Each row is a point on a tangle of strands that fork and nearly touch. The rows are in no order.
Two points are linked if the straight distance between their rows is under 48.1. Some points are linked to none.
Q_870: [ -3   6   5  14  -9 -27 -11 -37 -14   9 -32   3   7 -34   1 -14 -10  15
  -4   3   5   9   3  -9]
Q_536: [ 10 -18  -7  -1 -11 -11  -1 -15   8  14  -5  18   1  -3  -4 -29  36  -1
  -3  -2   9 -23  37 -22]
Q_306: [  3 -21 -36  66  24 -18  15  -5 -12   0  20  19 -17  10 -12  -9 -32 -19
   0   4 -25 -10  -1 -22]
Q_500: [ 12   5  14 -19   1  15   4  24 -20 -17   2  -2  11  23  12  18  -9  24
  14  12  32  31  -5   8]
Q_547: [ -3  18  21 -10 -16  11   8   0  24  17  -2   2  17 -27 -15 -24  27 -38
  -3 -23 -32 -22  17  13]
Q_749: [  8 -10 -21  24   5 -31 -11 -37 -15   0 -27  17  -8 -16   2 -15   2  16
   4  12  12   4  15 -22]
Q_428: [ -3 -19 -22 -24  -5  10  -7   3  -2  -1  -6  13 -24  26   7  13  21  36
  -3  25  35  -2  15   5]
Q_736: [  0   3 -48  49  17 -31  -6 -18 -12  -9  -7  12 -24  -7   0   1 -31   2
   7  12 -22   4 -15 -10]
Q_377: [-16 -13  -4  -9   4 -12 -11 -15 -27  17  -6  -6 -22   1  18 -12   0  41
  -6   4   5  12  19   1]
Q_65: [ -3  24  20  -2   1  -3   7  -4   5  -6 -18 -12  24 -13 -16  22 -27 -16
   1 -10   5  25 -51  27]
Q_539: [-16  -2  13 -12 -35  -6  -6 -21   3  22 -18  10   6 -24   1 -23  24   8
 -20 -12   3  -8  20  -2]
Q_745: [-20  13  20 -36 -14   8   0  10   0  -4 -17 -12  30   9  -4  24 -16  27
  -9   1   1  25 -27  37]
Q_513: [-18   2  11 -35 -36  20 -12   1  19  -9 -16  -2  16  -4   3  11  30   5
 -16  -1  14  -5  -6  11]
Q_772: [-23  11 -23   3   1 -27 -15 -25  14   6 -26  -3  -9 -15   1   1  -5   2
 -11  12 -26 -17 -30  14]
Q_154: [ 23 -26  -1  19  23  -1  12  21   2   4  42  -1   2  13  -4 -12 -10 -15
  15  -8   1 -12  46 -28]
Q_765: [  4 -14 -35  -6   9  -8  -5  -5  -1  -3  -7  16 -23  21   4  15  14  23
   3  27  27  -9   2   5]
Q_792: [  3  20 -15  45   8 -17   5  -6 -22 -12  -2   7  -5 -11  -6  19 -51 -10
   3  -2  -9  20 -46   6]
Q_912: [-10  20  23 -22 -28  15  -3  -4  25   9 -11  -4  22 -29 -11  -9  35 -27
  -8 -24 -16 -16   7  13]
Q_317: [  9  11   9 -15 -22  23  -3  13  25   3  11  -3  18  -9   0  -7  40 -19
  -2 -20 -11 -21  36 -15]
Q_90: [ 19  -3  -4  11   7  15   7  21  33 -10  29  -3   8   8  -9   2  14 -43
   8 -10  -9 -29   8 -21]
Q_140: [ -8 -15  26 -20 -19  13 -11  -5 -19  19   7  -7 -11  -3  14 -26  17  27
  -8 -18  15  11  37 -12]
Q_522: [ 15  -7  -4   4  25 -11  -2   0 -47  -7  10   9 -20  10  14  10 -21  31
  17  13  24  28   5  -7]
Q_917: [ -1 -11   2  44   9   8  24   2  23   2  21  10 -10   5 -29 -25 -10 -63
  -4 -16 -36 -34 -21 -18]
Q_586: [ -3  17  18  -9  -3 -11  -3 -10 -16  -3 -22  -5  25 -10  -3  19 -29  21
  -1   6  18  29 -31  19]
Q_769: [ 14  -5   1  24  29 -13   9   5 -43  -3  22   4 -11   0  11   5 -28  10
  15   2  12  26   5 -10]
Q_391: [ 27   5 -10 -11   7  25  -1  26  26 -36  12   3  -7  29  -7  30  11 -24
  17  13  25 -12 -30 -12]
Q_484: [ 13 -22 -34  26  34 -27   1  -7 -22   0  11  15 -26  14   4   3  -9  18
  13  14   7   4  19 -13]
Q_869: [-11  14  14 -33 -23  37  -3  24  12   0   9 -24  15   1  14  10  29   3
 -11 -19 -16   1  32   9]
Q_395: [  0   9  14 -34 -25  44  -9  24   7  -9   7 -21  10  14  17  15  26  16
  -7 -10   4   9  33  -5]
Q_801: [ 14   3   4   7   0   6   9   9  25   1  17  -2  12  -6  -8 -12  20 -38
   7 -10 -11 -24  11 -13]
Q_404: [ 22   4   1 -15  -4  28  -1  25  10 -18  10  -8  10  16   9  19  18   2
   9   7  26   2  16 -11]
Q_874: [  0   4   2  21  12  -5  19   9  -1  10  14  -6   4  -8   2  -5  -8 -19
   2  -5 -11   3   0   6]
Q_947: [  4  -8   2  28  23  -3  22  17 -14  10  32  -6  -6   2   6  -8 -19 -10
   6  -6 -10   8  16  -4]
Q_259: [ 25   2  -8 -10  -3  26  -8  23  33 -15  21  -8   9  13   1  17  30 -22
   7  -3   4 -26  27 -25]
Q_99: [-17   1  24  -8 -21  -3   0 -16  -9  30 -10   0   2 -24   4 -33  11  11
 -12 -18  -7   2  32   3]
Q_150: [ 12 -20 -23  13  14 -14   5  -1  20   6  12  10  -7   9  -6 -12  18 -19
   5   7  -2 -31  16 -16]
Q_327: [  9  -1 -45  47  20 -27   1  -7 -14 -11   3  19 -26   6  -3  12 -29  -5
   6  12  -5  -2 -28  -9]
Q_166: [-11  -1  32 -40 -31  33 -10  19 -12 -13 -11 -11  14  23  12  11  -2  39
  -6   2  29  35   6   8]
Q_720: [ -6  19 -11  44   5  -6  12   2 -14  -9   4   7 -11   1 -13  23 -49 -22
  -4 -12 -10  13 -66  12]
Q_647: [ 26  -9 -17   1  13  18   0  27  27 -15  30  -3  -3  25  -1  22  13 -16
  14   7  18 -22  19 -20]
Q_359: [ -2   2   9  22   7 -12  21 -12   1  31  -3   5   3 -21  -7 -40 -10 -16
  -4  -6 -43  -7  27   8]
Q_621: [ 15   4  -3  -5   5   4   6  17  -9 -16   5   4   4  14   7  20  -5   7
  10  15  29  15 -17   6]
Q_229: [  6 -20 -34  47  28 -27  12 -10 -11   6  11  14 -15   5  -4 -19 -21  -5
   3   9 -27  -5  17 -17]
Q_825: [ 29  -7  -6 -11  -5  20  -9  16  31  -6  21  -1   9  10  -3   5  30 -13
   9  -8   7 -32  51 -35]
Q_830: [ 23  -7   0  17  -3 -16   7 -18  14   9  -6  20  12 -15 -16 -38  19 -32
   6  -2  -6 -24  14 -25]
Q_682: [ -6  21  19 -21  -3  -5  -4  -9  16 -18 -27  -8  19  -5 -19  23 -16 -12
  -1  -3   3  10 -69  22]
Q_273: [  1 -16 -14  57  14  -5  18  -1   9  -2  19  16 -14  10 -21 -16 -19 -45
  -1  -6 -22 -26 -24 -23]
Q_85: [  2  11  14   8  -4  -3  14 -10  20  18  -6   7  11 -25 -14 -30  15 -40
   0 -12 -30 -20   5   6]
Q_763: [ -9  -7  -7  -2 -19 -16  -8 -25   4  14 -22  11   0 -17   4 -19  24   6
 -13   2   6 -14  11  -5]
Q_499: [ -2  -5 -13  28  14   0   9   9  24 -11  20   5 -23  12 -14  -4   0 -48
   0  -7 -16 -30 -41 -12]
Q_983: [-11   8  -6  38   9 -12  13 -19  13  14 -12   4  -9 -22 -16 -22 -20 -38
  -6  -3 -48 -16 -19  10]
Q_548: [ -7  -8   1   7  14  -7  15   8  -3  25  19  -9  -5  -3   8 -22   2  -2
  -1  -5 -26  -6  30   5]
Q_996: [ 20   0   3 -20  -3  36  -7  29  11  -7  24 -18   2  20  15  14  21   9
   5  -6   7  -5  50 -21]
Q_191: [ -1   1  29 -20 -27  24  -5   7  -4  13   8 -10   5  -6  12 -16  24  14
  -5 -24   8   6  42 -12]
Q_305: [ -4   4  -3 -39 -21  43  -9  27  17 -17   2 -12   6  23  14  25  33  14
  -7   7   3  -4  19   6]
Q_966: [-12  10  16 -25 -29  13  -6  -2  18   3  -9  -5  19 -18   1  -3  32  -9
 -12 -14   1 -10   5   8]
Q_223: [  5  16  10 -13  -5  -9  -4  -3  -8 -17 -22   5  21   4  -4  23 -23  14
   4  13  24  23 -47  18]
Q_533: [-12  12   9 -50 -11  16 -14  12  28 -37 -21  -2   5  23 -12  25  16 -11
   4   8  -3  -7 -60  22]
Q_945: [ 12 -10  23  16  20 -12   5 -11 -38  15  13  -2  -5 -14   7 -28 -12   7
  12  -8   3  20  32 -19]
Q_642: [-12  -5 -12 -35 -20  11 -15   2  12 -17 -24  16  -4  25  -1  22  18  22
  -5  31  29  -7 -28  17]
Q_528: [ -3  -2 -10 -37 -18  24 -15   9  26 -24 -16  10  -4  23  -1  22  34   6
   0  25  26 -17 -18   8]
Q_901: [ 29  -3   7  13   6   9   9  19   8  -5  27  -4  13   1  -1   0   6 -21
  14  -8  13  -6  26 -24]
Q_388: [-18  19   7  -9   4   6   9   7  23  -7  -1 -15   2  -6 -12  17  -5 -36
  -5 -15 -24  -2 -53  30]
Q_644: [ 15 -29 -16  19  35 -18   3  -2 -24   6  23   8 -21  13   4  -8  -6  15
  14   7  10   3  37 -22]
Q_207: [-10  -2  -7  -8  10  -7   3   9 -14   8   8  -8  -8   8  17   4  -3  21
  -2   8   3   8   4  14]
Q_798: [ 11   4   8  -2 -18  -4   2 -11  20  13  -6  16  14 -17 -12 -35  35 -26
   0 -12  -7 -28  21 -16]
Q_790: [ 21 -12 -11  32  13 -26   8 -21   2   5  -4  18   2 -10 -10 -29   1 -22
   6   6  -5 -14  12 -26]
Q_877: [-13  16  29 -25 -25   8  -5 -10  10   1 -24 -11  30 -21  -7  10   6   0
 -12 -11  14  11 -19  18]
Q_426: [-10  10   3  10   5 -25 -15 -27 -34   6 -20  -7  -5 -25   9  -2 -34  37
   1   5  -3  27   2  -1]
Q_366: [  1   8   2 -41 -15  23 -15  11  28 -38 -22   5   2  24  -5  24  26  -8
   6  19  19  -9 -44   9]
Q_387: [ 24 -15  19  10   8  -5  16  -1  -9  24  20   9   9  -5 -12 -50   1  -9
  10 -15 -18  -8  57 -26]
Q_357: [-10   2  11  28   6  15  20   7  28  -1  16   0 -13  -4 -25 -14  -1 -67
  -3 -24 -40 -26 -32  -3]
Q_487: [ 15   4  21   4  -6  -1   9  -3  -3  12   4   1  17 -20   0 -21  14 -11
   6 -11  10   2  26 -13]
Q_181: [-21  12  -6 -38  -7  20  -3  23  23 -17   0 -14   9  15   2  26  20  -9
  -5   3 -19  -9 -29  34]
Q_18: [  4  -9 -26  11  11 -20   0 -12  11   3  -5  10 -10   0   2  -6  15  -8
   2  15   2 -21  -4  -7]
Q_475: [  6  -2  24 -27 -13  25  -4  17 -18 -13   0  -9   7  16  15   8   3  30
   6   5  36  30  12  -3]
Q_369: [-30  -2  -5 -40 -14   7  -7  15   1   0 -10  -4   3  20  13  19   4  37
 -16  16  -1   4 -11  34]
Q_734: [-10  12 -18 -20  -8 -21 -23 -18   8 -15 -36  11  -2   8  -5  23 -14  25
  -6  25   4  -8 -58  20]
Q_420: [  8  16   5 -29 -28  41 -13  18  27 -19  -1 -14  18   5   6  21  43 -11
  -7 -11  -4 -13  21 -10]
Q_799: [ 19 -17 -24  32  15 -33  -2 -31  -6   1 -15  20  -5  -8  -6 -20   5  -5
   7  12   3  -8  15 -27]
Q_636: [  6 -13 -50  21  26 -30  -8 -16 -18   0  -7  14 -33  11   8   6  -9  31
   7  19   0   3  12  -5]
Q_137: [-12  -4  -9 -23 -15  -4 -14  -7  -3  -6 -25  11  -2  12   7  16   3  35
 -10  25  25   3 -19  16]
Q_253: [ 12 -18  -2  37  32 -16  15   4 -35   6  30   3 -12   2   3  -9 -29  -1
  12  -2  -5  15  21 -18]
Q_422: [ 22  -3  -7   8   9  20   0  24  38 -24  30  -5  -5  18 -11  15  13 -47
   9  -5   0 -31 -10 -27]
Q_717: [  8  -3 -41   6  13 -19  -6  -6  -1 -10 -10  17 -24  16   3  17  -3  12
   6  27  14  -9 -26   5]
Q_827: [-21 -16  21 -43 -34  29 -16  15 -14  -7 -10   0  -6  29  13   9   0  50
 -12  11  28  28   5  11]
Q_283: [ 24 -14 -23  13  21   8   7  27  10 -15  33   8 -11  27  -4  23  -2 -12
  14  12  25 -14   2 -14]
Q_41: [-12   1  20   2   4 -14 -12 -25 -38  19 -11 -11 -10 -20  12 -19 -21  33
  -1  -6  -2  26  15  -1]
Q_333: [-30  -8  15 -41 -37  26 -10  11   2   6   0 -12  -1   6  17   2  21  31
 -25  -8   6   8  20  12]
Q_126: [ -1  -6   5 -32 -21  40 -13  22   9  -2  14 -13  -4  17  18   7  33  22
 -10  -8   8  -4  48 -14]
Q_654: [-24  14  20 -40 -18   8  -9  -2  20 -12 -26  -9  28  -1 -13  23   4   4
 -12   0  -1   3 -44  32]
Q_503: [  6  19 -23  28   8 -25  -4  -8 -28 -14 -10   9  -6  -7   3  26 -52  18
   8   9  -5  24 -41  11]
Q_843: [  0 -26 -13 -16  -1   7  -7  -5 -10   3   0   9 -25  19   9   2  23  34
  -3  12  38   1  31 -10]
Q_30: [  1  15  16  13  -1  -7  10 -13  16  10  -9  -1  10 -26 -12 -16   4 -40
   1 -11 -16  -9 -16   7]
Q_444: [ 11   0 -10   6  10 -11   3   1  -8  -8  -2   7   0   3   7  10  -2   2
   7  15  23   5 -13   2]
Q_895: [-12  12  12  18   6  22  22  13  29   3  13 -10  -3 -12 -23  -2  -1 -65
  -3 -30 -39 -12 -25  15]
Q_697: [-18  15  27  -4  -1  -1  11  -6  -2  29  -8 -16  10 -30   0 -11  -9  -3
  -7 -18 -22  11  12  29]
Q_968: [  9  13   8 -26  -8  10  -7   8  18 -32 -19   5   9  16  -6  22   9 -12
  10  13  26   2 -51   7]
Q_693: [-11  -3   8 -23  -5  -4 -10   2 -30  -1 -12  -1  -3  14  14  10 -19  51
  -3  14  21  28  -9  15]
Q_677: [ 23 -12  14  10  10   1  13  11  -2  14  31  -2   9  -1  -3 -28   1 -12
  12 -15  -7  -7  51 -25]
Q_959: [  0  -7 -30  41  19 -30   6 -22  -9  10  -7   7 -13 -11  -1 -25 -20   1
   2  10 -34  -1  17 -11]
Q_896: [ -1   1 -41  28  16 -32  -7 -17 -12   0 -11   6 -20  -4   7   1 -18  16
   3  16 -13   3  -4  -1]
Q_889: [-16  14 -26  -5  -1 -26 -21 -24  13  -8 -30   2 -10  -5  -3  15 -11  13
  -6  18 -12 -13 -50  13]
Q_309: [ -7  11   1  36  10  12  25  21   1   0  22  -6   1   2 -10  15 -26 -37
  -3 -19 -11  10 -33  13]
Q_590: [-22  20  24 -26  -7  12   8   5  15  10 -13 -22  27 -20 -11  18  -2 -10
 -10 -19 -14  14 -16  41]
Q_110: [-13  12   5  37  10  -4  15 -10  15   6  -5   0 -10 -19 -20 -11 -22 -50
  -6 -14 -38 -10 -38  11]
Q_2: [-21   6 -11 -31  -5  11   2  24  10  -3   4 -11   5  16  13  19  13  13
  -7   9  -9  -3 -10  32]
Q_948: [-29  14  29 -37 -15  13   0   2   6  10 -16 -21  31  -9  -8  19 -10  19
 -16 -13  -8  22 -13  40]
Q_213: [  4 -24   5 -21  -1  19  -9   6 -14   5  17  -4 -20  19  14  -7  21  32
   2  -2  31   5  43 -19]
Q_466: [ 11   1  -5  50  19 -17  17  -4 -24   0  12   8  -3 -12  -3   0 -32 -18
   6   0  -4  14  -8 -11]
Q_986: [ -5  19 -14  25   2 -30 -15 -34   5  -5 -31   2  -2 -29  -6  -2 -23  -5
   2   9 -15  -2 -34  -2]
Q_994: [  8   5 -12  46  21 -24   5 -13 -33  -3   2   7 -10 -18   4  -1 -39   3
   8   5 -10  23  -4  -9]
Q_11: [  4   1  12  33  10   2  31   4   5  25  14   5   5 -15 -13 -31 -17 -35
  -2 -12 -40  -6  20   7]
Q_409: [ -1  -6  26   6  11 -11  -7 -24 -44  20   0  -7 -11 -18  10 -33 -11  23
   6 -11   1  24  29 -14]
Q_74: [  3   1 -20  25  13 -24   1 -16   8  -1  -9   7 -11  -8  -3  -8  -3 -20
   2  11  -8 -15 -26  -7]
Q_780: [-13  13   6   6   4  12  17  13  24   6  11 -12   6 -10  -8   2   6 -43
  -3 -18 -33 -11 -15  22]
Q_302: [ -1  16 -21  -8  -2 -22 -14  -6  -6 -14 -25  10   0   9   0  25 -32  27
   0  23   0   6 -53  25]
Q_12: [ 19 -27   9   1  27  -2  -4   2 -31   6  29  -2 -16  12   8 -15   1  18
  17  -4  22   9  43 -28]
Q_544: [ -1  14  15  17   8 -14  12  -8 -14   7  -8  -9  10 -23   2   0 -24  -5
   1  -5  -2  21 -11  13]
Q_107: [ 18 -22  15  -1  -6  -4  -2 -11 -13  19  10  13  -1  -2  -3 -41  21   8
   5 -16  13  -7  57 -34]
Q_183: [  4  -3 -12 -11   3  11   3  18  18  -3  15  -5   1   9   9   9  25  -8
   2   5   5 -17  10  -1]
Q_739: [  2   7 -10  24  17 -27  -6 -16 -35  -2  -8   3 -10 -16  10   4 -35  24
   8   8  -3  27  -2  -3]
Q_574: [  6  -8   1 -10 -26   2  -7 -10  20   7  -6  15   7 -10  -5 -21  45 -10
  -6  -8  13 -26  24 -19]
Q_50: [ 12  11  20 -19 -26  31  -6  15  12   5  10 -11  15  -6   8  -5  33  -2
  -2 -24   0  -5  47 -19]
Q_340: [ -3  15   9 -40 -29  40 -17  13  29 -28 -12 -12  19   6   0  23  41 -12
  -7  -6  -2 -10  -5   2]
Q_972: [ 27 -18  12  -6  16  15  -3  16 -12  -1  31  -8  -6  15   8  -3   7  12
  18  -6  28   3  48 -31]
Q_884: [ -3 -12 -31  71  17 -10  13  -6  -7  -4  16  20 -22  11 -17  -5 -32 -33
  -2  -3 -22 -18 -30 -21]
Q_554: [ -9  -5  -4  11  -4 -21   3 -26  -5  29 -17   9  -1 -19   1 -39   7   5
  -8  -1 -25  -9  30  -4]
Q_104: [ -1 -10   0  -1  15  -9   0  -1 -26  11  10  -6 -13   4  18 -10  -2  23
   4   2   9  11  22  -5]
Q_159: [ 28 -17 -11  27  19   8  11  28   7 -14  44   4  -1  20  -7  17 -14 -23
  15  -1  21 -12  13 -28]
Q_779: [ 16 -10 -30  43  21 -15   8   4 -11 -12  18  20 -19  13  -6  14 -21 -15
   8   9  12  -5 -25 -13]
Q_434: [ 25  12  -4 -18  -3  38  -7  28  27 -33   6  -6   9  24   2  31  21 -15
  12   9  17  -7  -5 -10]
Q_136: [ -5  13 -13  30   8 -24  -4 -24  14  -5 -18   3 -15 -18 -10  -9 -15 -29
   0   4 -24 -11 -44  -3]
Q_684: [ 24 -10 -10  27  13  19   7  28  23 -23  41   1  -5  24 -14  21  -8 -42
  11  -7  14 -21 -13 -28]
Q_46: [ 26 -22  -8  -1   2   1   0   9  26   6  25   9   8  12 -12 -18  21 -16
  11  -8   2 -35  57 -34]
Q_518: [ 13  -2 -28  11  22 -21  -7  -3 -45 -10   0  16 -26  10  13  19 -32  40
  15  19  11  25  -5   1]
Q_416: [ 31  -4 -20   6  14  17   4  27  14 -28  22  11 -10  30  -6  30  -1 -18
  17  16  32 -11 -21 -11]
Q_408: [  4  14  12 -19  -9   6  -2   7   6 -21 -17  -1  22   8  -3  21  -6   0
   4   9  22  17 -41  17]
Q_786: [ 24 -10   4  -8   5  15   0  18  -6  -8  17  -4   1  12   9   9  13  10
  13   5  34   5  30 -19]
Q_999: [ 19 -13 -13  48  21 -14  15   4 -14  -8  24  15  -6   4  -7   4 -23 -23
   9   4  11  -1  -7 -22]
Q_224: [-13  12 -11   7   7 -13   5   0  10   1  -3  -5  -3  -6   1   8  -8 -17
  -5   3 -15  -7 -37  20]
Q_585: [-22  16  -2 -16   3  -6  -1  -2  20  -7 -10 -11   0  -3  -7  17  -4 -17
  -9   0 -22  -8 -55  32]
Q_294: [ -9  -6  -9 -38 -17  35  -7  26  10 -15   0   0  -6  33  14  22  25  29
  -5  20  17  -1  14  14]
Q_891: [ 25 -20  -3  18   6 -10  17  -1  19  13  20  17  13   2 -20 -39   6 -30
   7  -4 -21 -32  36 -25]
Q_609: [  5 -20  -7  11   6 -22 -11 -30 -30   7 -14  10 -16  -7   7 -17   5  29
   2   5  21  11  29 -23]
Q_725: [-23  14   9 -45 -10   4 -12   1  24 -22 -22  -6  11   9 -15  25   6  -2
  -8   5 -11  -7 -63  32]
Q_268: [-17  14   6 -12  -2   4   5   4  20   7  -2 -12  11 -14  -1   3  16 -21
  -7  -8 -20 -10 -13  23]
Q_517: [-18 -16  -7 -15 -12 -10 -18 -19 -25   7 -20   4 -19   5  13   1  -3  52
 -14  13  22  15   8   2]
Q_15: [  6   6 -25  10   9 -23  -5 -10  -9 -10 -15  11  -8   1   5  14 -12   9
   4  20  12   2 -30   6]
Q_205: [-29  -2  34 -31 -23   4 -14 -11 -21  13 -17 -14   9  -3   5   4 -21  51
 -21  -5  10  30  -6  18]
Q_850: [ -6  15  -4  29   9   0  16  10  -1  -9  10  -1  -4   4 -10  18 -30 -30
  -2 -11  -6  10 -56  15]
Q_206: [-16  -6  32 -27 -15  19  -9   1 -24  17   8 -19  -6   0  17 -15   6  31
  -9 -17  12  21  24   2]
Q_421: [  0  16  18  -1   6  -5  10   4 -20   1  -2 -12  15  -9   5  11 -26   9
   4  -4  11  31 -15  19]
Q_334: [  8  16   4 -13  -1  24   4  23  26 -21   9 -15  14   6   0  21  16 -30
   4  -8   0  -2 -21   3]
Q_26: [-14  17   9  15   8  -3  11  -5  22   1  -4  -9  -6 -15 -17   4 -11 -46
  -5 -15 -29  -7 -50  20]
Q_615: [-15   6   1   1 -15 -21 -13 -30   2  11 -31   2   6 -26   1  -7   2  12
 -13   5   3  -3  -7   3]
Q_448: [ -2 -16 -11  -1  -5 -14  -7 -18  -8   9 -15   9  -9  -4   8 -12  19  20
  -6   9  21  -3  19 -12]
Q_260: [ 15  -5  21  35  14  -1  29   0 -11  22  17   5   7 -17 -12 -36 -20 -26
   4 -12 -27   3  30  -7]
Q_256: [-19  22  13 -15   2  12  12  10  18   2  -6 -21  17 -13 -14  22 -10 -25
  -5 -20 -22  14 -33  41]
Q_778: [-14   8  36 -21 -14   2  -4  -7 -19  10 -15 -15  16 -13   6   3 -15  30
 -10  -8  15  30  -2  16]
Q_898: [-21  -2 -12   7  -1 -24  -5 -24  -8  22 -18  -4  -8 -16  11 -18  -3  22
 -11   6 -20  -2  15   5]
Q_705: [ -3 -18   8 -28   9  16 -14   9 -37   2  12  -6 -26  29  20  -2  -1  47
   7   9  27  24  16   1]
Q_795: [-20  12  31 -17 -19   5   5  -6   1  27 -10 -11  15 -27   1 -13   6   3
 -13 -21 -11   7  17  21]
Q_245: [-13   8  32 -22  -8  12   2   5 -14  13   1 -22   9  -9  12  -3  -4  20
  -6 -17   4  24  12  16]
Q_382: [-28  14   3 -36 -11  13  -5   8  25  -7  -6 -16  12  -5  -4  16  22 -14
 -12  -5 -22 -15 -24  32]
Q_348: [-35  -8  10 -41 -27  13  -9   8  -1   5  -8  -9   2  10  13  10   8  39
 -23   5   4   9   2  26]
Q_781: [-23  -5   0 -18 -22 -10 -18 -18 -11   5 -25   1   0  -2   8   7  -9  47
 -20  14  17  10  -9  10]
Q_904: [-17   8  -9  -4   6  -9   7   7   0   9   2  -9   0  -2  11   8  -6   5
  -7   6 -12   2 -14  26]
Q_397: [ 12   0  28  24  16  -8  18  -8 -25  22   8  -1   3 -24  -2 -33 -18  -9
   9 -13 -12  17  29  -7]
Q_731: [-21   5  12 -48 -40  32 -18   6  27 -24 -17  -6  19   2  -3  20  39  -3
 -17  -2   1 -11 -15  14]
Q_864: [ 13 -27   2   8  10 -16  -3 -19 -24  14   1  11 -11  -2   4 -27  12  18
   6  -3  17   3  44 -29]
Q_412: [  2 -21  21 -21   4  18 -17  -1 -37   7  16 -11 -22  15  16 -17  10  35
   8  -8  30  19  31 -17]
Q_559: [-17  18  25 -29 -12  -4  -9 -13  14  -6 -32  -9  32  -9 -22  25 -16   6
 -11   0   1  11 -55  30]
Q_469: [ 13   7 -38  25  14 -24  -2  -1 -37 -14   2  20 -22   8   9  25 -43  26
  11  14   1  19 -25   7]
Q_363: [ 16 -11  18  11   2 -12   8 -16 -19  23   3  12   5 -15  -4 -47   6   0
   6 -11  -7   0  46 -24]
Q_193: [ 11  14   3 -14 -11  28  -3  19  30  -9  13 -14  15   0   2   9  35 -28
   2 -14 -15 -21  21 -10]
Q_603: [ 21  -2   7   8  -3   4  14   7  26  12  20  11  19  -6 -18 -34  17 -39
   6 -14 -28 -32  33 -18]
Q_701: [ -3  13 -14  21  -2 -32 -18 -36 -10  -4 -34   3   2 -28   0  -1 -20  16
   2  13   1   9 -15  -7]
Q_435: [-13 -10   3 -39 -22  26  -9  18  -3  -9  -9   3  -4  29  13  16  10  41
  -7  19  26  13   8  14]
Q_633: [  0  -7 -12  28  10 -27   7 -28 -11  20 -14   8  -5 -19   0 -39 -10   3
   0   4 -32  -2  27 -10]
Q_622: [-14   6  17 -30 -12   1  -6   8 -19  -3 -16  -4  15  15   6  17 -22  44
  -5  10  15  29 -19  27]
Q_332: [ -4   9   6  16   5 -13  11 -10   0  15  -7  -3   7 -23   0 -11  -7 -15
  -2  -3 -14   2  -2   9]
Q_810: [ 14 -23 -15  27  17 -13  16   4  14   9  23  10   1   7 -11 -22   1 -28
   5   1 -16 -27  22 -20]
Q_818: [-15 -13  15 -26  -1   7 -17  -3 -40   5   0  -9 -19  17  19  -5 -10  52
  -2   5  21  30   6   6]
Q_212: [  8   2   5 -13   2  23   5  27  13   6  27 -19   8   8  12   0  19  -3
   3 -12 -11  -8  42 -10]
Q_675: [-23   8 -26   6   1 -27 -14 -24  -3  11 -23  -3  -9 -14   9   0 -14  27
  -9  13 -19  -3  -8  12]

A fork is a point with three links. Follow the links from the first point to the second and name the forks in between, in order.
Q_154, Q_150 | Q_609 > Q_763
Q_769, Q_654 | Q_332 > Q_366
Q_223, Q_104 | Q_366
Q_799, Q_647 | Q_609 > Q_763 > Q_283
Q_745, Q_682 | Q_388 > Q_366

A fork is a point with three links, a tip a point with one. Leave the first point through the second and follow the links. Name the first fork or tip that comes.
Q_739, Q_994 | Q_283
Q_734, Q_889 | Q_333
Q_435, Q_827 | Q_388
Q_999, Q_466 | Q_359
